The views of a scene show one set of named points, each view turned or mirrored, and shifted as a whole, with a little noise and some points left out.

Scene 1
View 1
Q825: [-32 -16  14 -21 -11 -15  -5  12 -16 -14   5  18 -14  35   7 -20  -4  28
  21 -44 -16]
Q974: [ -2   7  59  10  66  11 -18 -27  -1   3  22 -24  -9  28  -9  10  24   4
  70  10  -6]
Q309: [  2 -10 -12 -36  14  -5  -6  18 -26  -3   4   0 -20  39   8   5  19  20
  38 -27   6]
Q710: [ -2  61  27  -5  14   5  45 -21  -7  40 -19  43   4  16  15 -51   7  44
   2  20  25]
Q229: [ 10  -4  -8 -33  37   6 -11  15 -22   2  12 -13 -24  40   6  14  32  13
  61 -15  16]
Q260: [-36  17  28 -18 -33  -5  27  12  -7   2 -14  49  -3  34  18 -56 -14  32
   2 -35  -1]
Q352: [-27  10  63  -3  -2   7   8  -1   0  -4  -3  20   1  37   8 -34  -4   7
  32 -24 -10]
Q744: [ 24  42 -14 -40  10  14  36  18 -24  31 -23  27  -8  36  23 -25  27  25
  21   1  43]
Q329: [  3  -2   0 -20  22 -21   0  -6 -29   6  -2   5  -9  24  -2  -1  11  35
  11 -13  -7]
Q147: [  1  21   5 -18  36   5   6  -5 -12  17   9   5 -17  28   8  -8  24  30
  45   3  20]
Q724: [ 10  33 -19 -39  16  16  23  21 -17  23  -4  20 -21  37  23 -19  29  27
  42  -4  43]
Q483: [  9  -5  43  -2  40 -12  -8 -20 -22   2  -3 -12   3  25 -11   8  13  12
  24  -4 -22]
Q271: [ 27  42  48   2  57  11  17 -29 -12  32 -11  -2   7  21  -1  -8  26  13
  32  30  14]
Q860: [ 43  32  -3 -29  49  12  16   0 -27  31 -13  -4  -7  31   8   7  40  16
  37  18  33]
Q671: [-25 -12  11 -14  40   2 -25  -1  -6  -9  35 -13 -32  34   1   7  22  23
  75 -18   1]
Q22: [ 18  21  43 -18  19  17  16   7 -15  12 -19   7   6  41   8 -13  19  -7
  34  -6  11]
Q73: [-13  -6  53  -6   3  -9   0  -4 -15  -8  -8  10   6  33  -2 -16  -3   8
  16 -26 -26]
Q814: [-41 -17  54   1  12  -8 -18  -7  -1 -21  20   2 -12  33  -3 -14  -5  14
  46 -33 -28]
View 2
Q710: [-22  -9  58 -31   0  26   4  17  -8 -25  27  10   1 -16  15  39  20  16
  -9   4  44]
Q671: [  9   7 -13  13   8  39  47   5 -10  39  -1 -20  -3 -39  32  23  18 -15
  33 -63 -53]
Q814: [ -7  -3   0  29   2  15  52  21  17  46 -20 -27  10 -56   2  19  -5 -27
   8 -27 -30]
Q352: [-20  -8  14   8   2   8  50  34  18  18   7  -6  13 -61   3  22   6 -17
  -6  -4  -1]
Q724: [ 16  -4   6 -17  -7  43  23   3 -17 -25  50  19 -12 -39  30  28  60   8
  19 -31  -4]
Q147: [  2   6   5 -15   2  40  23   4 -12   2  23  -2   0 -23  28  33  27   8
  21 -43 -14]
Q73: [ -9   0  -8  16  -9   8  37  18  30  19   0 -15  23 -50 -13  23  -5  -8
  -1  -8  -6]
Q974: [-34  21 -13 -21  25  30  48  23   0  42   5 -22  28 -22  34  36 -19   7
  25 -64 -39]
Q271: [-38  19   6 -47  16  30  19  19   0   0  33  -2  29  -6  26  45  -8  32
  11 -39   6]
Q483: [-12  17 -23  -4  -1  21  24   7  21  22   4 -21  30 -23  -1  34 -18  14
  13 -37 -18]
Q260: [  7 -26  38  24 -18  10  29  19  16  -8   6   4  -8 -63 -11  17  33 -23
 -15  23  25]
Q329: [ 20   5 -11   9 -18  30   6 -10  10   3   6 -14   7 -22  -4  30  13   9
  15 -28  -8]
Q22: [-19   5 -14 -20   1  18  40  24  15  -4  40   7  23 -47  11  30  15  10
   6 -21  -3]
Q309: [ 30   3 -29  14 -16  35  28  -8   5   4  22  -4  -2 -45   9  22  37  -3
  25 -39 -30]
View 3
Q825: [ -3 -18 -38   6  27   7  -6  23 -18 -37   8  -5 -31 -13  26 -37 -35  40
  11  48  -5]
Q352: [ -1  30 -47  32   4   0   1  23  -5 -43  29  -4 -11 -18   6 -38 -19  20
  20  31 -12]
Q229: [  0 -23 -55   3  38   2   0 -11   5 -42 -28 -47   1  12  52  -6  24  19
  20  32 -19]
Q260: [  1  -2 -36   0  15 -18  -9  35 -15 -19  39  35 -34 -37  -1 -52 -23  31
   5  23 -22]
Q744: [  4 -28 -45 -22  27 -36   0  -2   8 -17   8  18  -2 -13  19 -21  62   3
  11   5 -46]
Q147: [  5 -13 -53   3  31  -2   7   0   4 -23 -14 -21  10  -1  24 -10  18 -11
  11  12 -18]
Q271: [  2  13 -51  31   0   1  28  -6  12 -35   0  -3  38   9   0  -7  46 -46
  21  16 -16]
Q671: [  4  -3 -61  18  41  22  -1   2   0 -37 -30 -66   0   4  46  -6 -22  13
  15  27  -1]
Q974: [  2  31 -61  50  11  28  20  -5   8 -51 -19 -57  31  17  24  -1   0 -24
  26  29   4]
Q814: [ -2  20 -48  38  16  26   2  21 -12 -48   4 -33 -13  -6  22 -29 -51  23
  18  46   9]
Q710: [  9   0 -43   1   8 -23  14  19   2  -1  26  44  12 -26 -21 -29  26 -38
   0  -9 -27]
Q329: [ -4 -39 -35   4  23  10  12   6 -12 -34 -11   3  -3   6  21 -20   2   0
  10  48  -4]
Q860: [  1 -25 -51  -1  23 -13  15 -17  14 -33 -17 -11  25  13  28  -2  70 -20
  20  18 -31]
Q73: [ -6   7 -36  32   2  12   9  17 -12 -53  18   3 -10  -3  11 -36 -18  19
  22  56  -2]
Q22: [ -2  14 -49  23   5 -11   8   0   6 -49  16  -5   6  -1  17 -24  35   9
  27  31 -27]
View 4
Q744: [ 49  -6  28   8  -8   8 -34   1 -19  39  18 -12  -3 -25  27  18  44 -10
  41  49  10]
Q483: [ -6  -3  11 -15 -24  -2   9  24  -5  26   0  35  -1  -6 -11  -6  27  31
 -16 -15  32]
Q860: [ 32   6  20 -17 -25   2 -30  26   1  50  32   0   4 -21  25   0  67 -11
  11  16  20]
Q260: [ 30 -23  23  24   7  12   1 -32 -40   6 -24  14 -22 -11 -12  26 -26  38
  37  50  13]
Q814: [ -2  -9 -21 -16 -27  12  15 -22 -31  21 -17  32 -17  10 -31 -12 -20  48
 -14  -8  28]
Q724: [ 48   0   1  -6 -18  13 -37 -10 -27  42  20 -13  -5 -18  24   7  37  -9
  31  42   5]
Q271: [ 29   4  54 -36 -24  -1  -4  19  28  48  30  24 -11 -23   1   0  40  12
  -7   8  38]
Q229: [ 14   5 -37 -18 -36  11 -26   6 -32  44  13  -1   5   1  12 -17  45   1
   1  -1  14]
Q73: [ -3 -19  12  11 -12   4  15   1 -24  16 -22  28  -6   2 -22   0   1  44
   2   2  34]
Q710: [ 54  -2  69 -14   3   2  -9  -6   9  23  18  22 -27 -41   8  36   5  16
  27  57  13]
Q825: [  3 -14 -25  13 -12  11   0 -15 -53   6 -25  20  -9   2 -11   7 -10  35
  13  16  10]
Q352: [ 19 -19  21  -1 -15  13  10 -28 -19  31 -14  17 -19   3 -28  -4 -15  42
   9  16  39]
Q309: [  8  -4 -35   2 -24   9 -20   5 -45  25  -3   4   5  -1  10  -4  32   9
  11   8   7]
Q671: [ 10  11 -52 -42 -42  14 -12 -13 -32  37  11  16 -11   5  -6 -20  12  18
 -19 -10  11]
Q329: [  3  -1  -6  -2 -13  -1  -6  22 -28   9  -2  29  -1 -17   9  14  26  18
   5  10   5]
Q147: [ 30   8  -2 -28 -25   7 -19   1 -13  36  21  12 -10 -17  11   2  27   7
   4  18  10]
Q22: [ 23 -15  32   1 -20   9  -7  -2  -6  48   3   3  -3  -3  -8  -8  30  18
  13  12  44]

In a view up to two points have been moved. Name them for each view, in the order of its rows, or write none.
view 1 => Q22
view 2 => none
view 3 => none
view 4 => Q73
